Each row is a point on a tangle of strands that fork and nearly touch. The rows are in no order.
Points whose rows are less than 91.8 apart are linked; no others are.
Z_919: [ -8  36  37  -4  21  12  33 -39 -39   9 -17  24   4  -2 -57  18  47  -7
  59  51]
Z_857: [ 32 -17  38  -3 -25  -6  16 -34  51  13 -19 -28  30   5  26  16 -13 -68
  17 -64]
Z_219: [ 29 -39 -14   4  10  15   4  14  45  17  16 -46  40 -18  34 -16 -23   9
 -37  -1]
Z_47: [ 21 -39  34 -52 -28  46  61  34  28  36 -22 -21  15   0  16 -58 -10  -8
  -2 -41]
Z_707: [ -3  12  20 -67   3  -1  14 -29   5 -10  -4  22  33 -12 -26   7  -8  29
  63 -28]
Z_141: [  0  31 -41  32 -34  22  11  32 -39  10   9   0 -59  -6  -3 -23 -12  19
 -27  18]
Z_212: [ 14 -73  -5 -31 -27 -14   9  23  38  23 -17  13  -2   0  27 -54 -30  -3
   5 -99]
Z_709: [-22  18  18  -3  41 -32 -29 -47   7 -40   6 -15  23   0 -32  49   2   1
  46  19]
Z_241: [ 29  -9  30   2 -10   4 -33  -2  17 -15   3 -31  -1  13  43  53  14 -67
 -12 -34]
Z_484: [  18  -79  -13  -13  -42  -17    5  -10   43   30   -3   18   21   -4
   22  -42  -49  -14   -9 -109]
Z_178: [ 10 -37 -44  35   2  -8   0  45  19  -9   8 -17 -27 -15  32 -34 -18  22
 -30  -8]
Z_548: [ 42 -18 -12 -10 -41  36   3  41  -6  40  14  -7 -30 -12  31 -26 -13  -4
 -31 -31]
Z_767: [ 23  -6  26 -64   8  60  64  31 -19  13   5 -11  29   0   7 -16  32  10
  27   1]
Z_874: [-33  27  10   3   9 -44 -62 -18 -13 -22  -6 -15 -19  31 -22  28  -7 -21
  10 -22]
Z_862: [ 15 -19 -13 -14  14  17  11   2  27  20  10 -34  53 -18   4 -35 -31  36
 -17  -3]
Z_392: [-38  18 -36  26  -2 -27 -30 -31  15  -4  11  27   1 -14 -20  10 -45  42
 -33  38]
Z_109: [ 12  34  16   5 -29  10   5 -31  22  -1 -16 -50  36  -9   1  -3 -43 -16
 -16 -26]
Z_261: [ 14   7  -1 -62   8  19   3 -21  -1  21  18  15  43 -22 -19   4 -13  47
  31  -6]
Z_738: [ 11 -19 -28   0 -29 -21 -34 -16  31   1   3  -7  20  -7  26   3 -40   4
 -22 -54]
Z_739: [-27   4  -6  21  40 -25 -16   3  27 -40   0 -14  14   2  22  31   8   5
 -15  48]
Z_926: [-32   7  27  14  54 -11 -16 -37   0 -51  24 -10   9  -6 -23  74  17  -7
  32  76]
Z_319: [  8 -18 -22  10  45  22  40  13 -39  33   7  39   9  12 -16  -9  68  23
   2  76]
Z_249: [ 56 -34  -6   9 -37  35   3  20  25  46  16 -16 -11 -12  47  -8 -17 -31
 -43 -24]
Z_538: [  8  40 -20  21 -30  33   6  33 -44   2  10  -7 -42   9  13  -5  10  -7
 -42  25]
Z_687: [ -6 -14 -21  47  26  -7  39 -11 -25  43 -30  39  -6  -1 -34 -25  58  22
  11  74]
Z_737: [-53  20  11  36  30 -70 -56 -19  -3 -26 -14 -15 -24  31 -39  12  -8 -20
  10   2]
Z_389: [-35 -15 -54  39  -1 -21 -22  10  18 -11  20  24 -27 -23   6  -3 -46  51
 -38  36]
Z_383: [ -7  29 -10  32  13 -27   1  16 -10 -21 -20 -10 -20   9   0 -27  15  -4
  -1   8]
Z_397: [-22 -15  -7 -21   7 -17  42  10   4  21 -29  40   0  -5 -41 -83 -12  52
  29 -17]
Z_300: [-11  13   8  19  30  27   1 -18 -39   0  20  44  -6   9 -25  58  65  -4
  -4 101]
Z_526: [ 42 -36  -5  13 -37   1  -9  -9  45  36   4 -15   6 -10  41  -3 -32 -33
 -28 -49]
Z_269: [-30   1 -19  26 -27 -27 -62   2  13 -24   5 -16 -31  11  27  40 -34 -18
 -40 -11]
Z_468: [  3  39  24   9   2  42 -16  25 -42 -36  25 -12 -12  32  14  40  36 -38
 -39  38]
Z_188: [   9  -52  -41   12  -52  -29  -22  -25   22    7    6   17   19   -8
   16  -13  -61   -6  -28 -106]
Z_204: [ 41 -47  31 -25 -17  32  45   6  49  49 -11 -24  30 -10  23 -40 -17 -29
  -2 -47]
Z_350: [-20  24 -16  11  10  -2 -35  14 -22  -8  18  35 -39   8   5  39  23   5
 -31  64]
Z_456: [ -4  36  10 -15 -18  16  56  36 -32   8 -31   7 -26  17  -5 -48  24  -1
   8   0]
Z_955: [-41   7  32  25  48  14  -7 -29 -17 -37  26  19  -3   3 -24  80  39 -16
   7 107]
Z_506: [ 11  -3 -26  46   9  -4  26  51  -3 -25  -7 -24 -22   2  34 -37  13  -4
 -30  11]
Z_146: [ -5   9  25 -64 -14  -9   0 -16  10 -13 -17  14  22   4  -3  12  -6   3
  47 -61]
Z_116: [ -3  -2 -19   9 -41 -26 -57 -19  16  -4   4 -15  -3   6  22  30 -39 -21
 -27 -48]
Z_27: [-15  15 -17  32  38 -32   1  -1   4 -14 -12   7  -2  -1  -9  -7  20  17
   2  47]
Z_244: [  6 -17 -34  -9 -23   1   0  20  -1  21   8  16  -9 -19 -11 -60 -45  44
 -10 -44]
Z_883: [  8 -27 -18  27 -14   9  -5   2  55   6  10 -39  27 -17  44   6 -45   2
 -60  12]
Z_208: [-20  10  39 -17  16 -35 -49 -12 -13 -34  -3 -37  -3  39 -11  43   9 -51
  35 -53]
Z_21: [  9  18  53 -24  32  19   9 -18 -42 -60  24 -19   2  -2 -17  48  35 -29
  63  10]
Z_646: [ 24   6  37 -33  22  16  -2  -3 -16 -47  17 -18  13   0  17  48  35 -31
  43 -15]
Z_186: [-18 -11 -23  18  24 -55   7 -13  10   3 -28  47  -1 -12 -35 -56  -7  41
  29 -15]
Z_126: [-12  -4   6 -42 -49  -9  15  23   3   3 -32  32 -34   6   4 -44 -24  14
  15 -75]
Z_621: [ -9 -22 -56  32  11 -19 -11  25   7   3  16  12 -23 -19   1 -34 -21  52
 -21  23]
Z_843: [ -6  -2  30 -73 -42  -4   9   6  14   3 -31  26  -4  12   8 -10 -10   3
  27 -74]
Z_855: [ 14  36   7  -6 -28  24 -35  25 -34  -4  13  -8 -34  14  24  27  16 -30
 -36   0]
Z_838: [-30  26 -32  35 -10 -44 -27 -31  -1 -16  -6  18  -2  -9 -35 -23 -51  28
  -9 -15]
Z_783: [ 34 -21   1 -29  17  43  33  51 -14  20  13 -18  18   2  30 -32  32   4
 -13   0]
Z_205: [  4  35  27  10  25  47  18   6 -49 -54  30 -14  15  24  -2  43  50 -31
  -6  55]
Z_713: [  3  27  38   3  38  39  28 -21 -57 -52  34 -11  12   7 -28  45  51 -24
  40  61]
Z_567: [-14  18 -46  55 -18  -5  17  12 -40  21  -5  33 -69  -9 -33 -29   8  29
   1  40]
Z_941: [ 20 -49   1 -38   8 -23   0  25  33   4 -13   4  22   0  33 -27  -1   7
  20 -71]
Z_914: [ -4 -30 -10  19  -7  -1 -22  11  51 -13  14 -25   8  -8  65  41 -26 -18
 -54  16]
Z_677: [-11  -1 -20  25  16  -6  63   5 -28  41 -33  32 -13   4 -38 -61  31  30
  21  43]
Z_990: [  0 -34  24   3 -13 -16 -57 -33  32 -15  20 -44  14  19  35  90  -4 -73
  -2 -39]
Z_326: [ 22 -23 -31 -11 -43  33   9  39 -10  38  18  -1 -33 -19  11 -50 -36  27
 -18 -43]
Z_416: [  5  39  30  16 -40   7 -12 -20   6   3 -20 -57   3   7  -1  -1 -34 -47
 -21 -34]
Z_440: [-18 -12   3   1  17  -2 -27   3  37 -42  19 -23  20  -5  48  66  -7 -12
 -29  30]
Z_417: [ 25  -3 -11 -11  34  30  18  30 -12  -4  22  -9  23   2  22  10  38  14
 -13  43]
Z_833: [ 51 -22  44 -14 -15  32  44   0  38  20 -13 -31  32  -5  37  -5   6 -51
   5 -36]
Z_977: [  0  17 -14 -32  -1  13  15 -13 -14  46   2  32  20 -15 -39 -33 -11  55
  12  20]
Z_99: [-18 -11  24  -7  -1 -29 -64 -32   9 -31  12 -54  17  27   6  79 -13 -52
  18 -47]
Z_626: [-31  19 -20  12  -3 -21 -56  11  -6 -16  14  18 -42   8  16  41  -4   5
 -33  32]
Z_772: [  6 -26 -28   2  54   9  22  32 -16  21  17  19   8   4   4 -14  49  37
  -6  64]
Z_356: [-45  15   3  42  31 -55 -48 -49   2  -3 -17  26 -14   8 -54  20   0   2
  12  38]
Z_518: [-14 -33 -20 -35   0   1  19  21   1  25  -1  30   3 -13 -25 -84 -36  55
   6 -44]
Z_920: [-15  -6 -25  22  44 -50  -7 -17  21  -3 -12  30  16  -8 -23 -22   5  39
  19  23]
Z_636: [ -3  17  22 -27  35 -19   0 -41   4 -26   0   5  30 -13 -28  26  13  14
  68   2]
Z_137: [ -5  15   1  -5 -40   7  41  42 -14   2 -32   1 -46   2   1 -61 -10   5
  11 -43]
Z_867: [-29  33 -32  48 -18 -29 -12 -18 -20   3 -15  31 -47 -11 -45 -30 -25  26
   2  11]
Z_266: [ 38   2  42  -8   6  24  -6   6  -3 -35   8 -28  11   9  36  47  32 -58
   3 -19]
Z_357: [ -6  22 -10  -1  19  20 -12  -1 -29   7  25  39 -13   3  -8  48  40  13
 -17  83]
Z_337: [-17  28  31  24  13  -7   3 -51 -31  29 -33  31  -8   0 -69   9  44  -8
  36  52]
Z_73: [ 41  13  38 -15 -13  41  31  13  -2  -6  -5 -33  18   2  30   9  21 -46
  -2 -18]
Z_413: [ -2  43 -20 -14 -22  11   9  -8 -32  40   0  31  -9  -7 -34 -21  -5  37
   1  25]
Z_720: [-27  24  17  29  18 -34 -30 -38 -19  16 -28  36 -25   7 -58   6  28  -7
  28  34]
Z_508: [ 13  33   4 -11  -3  26  30 -11  10   6  -4 -42  52 -13  -4 -12 -20  17
  -3  10]
Z_745: [  0  22  23 -51   0  23  53  24 -20  13 -20  23   0  12 -12 -28  29  18
  31   3]

A fork is a point with three links, a tip a point with one. Leave the first point through the second and follow the links. Name the first fork or tip that comes.
Z_855, Z_468: Z_266
Z_249, Z_548: Z_27
Z_269, Z_626: Z_707
Z_440, Z_914: Z_416
Z_300, Z_357: Z_738
Z_707, Z_146: Z_677

A fork is a point with three links. Follow the links from the first point to the second and name the forks in between, in order.
Z_484, Z_926: Z_738
Z_208, Z_468: Z_266
Z_538, Z_186: Z_27
Z_709, Z_126: Z_707
Z_188, Z_977: Z_738 > Z_707
Z_739, Z_941: Z_27 > Z_738
Z_47, Z_855: Z_833 > Z_266
Z_146, Z_188: Z_707 > Z_738

Follow the links from the first point to the second, and from the first to the third. Name the last point that the two ways share.
Z_941, Z_27, Z_269: Z_738
Z_99, Z_538, Z_204: Z_266
Z_737, Z_857, Z_205: Z_266
Z_484, Z_977, Z_739: Z_738
Z_440, Z_249, Z_468: Z_27
Z_883, Z_186, Z_141: Z_27
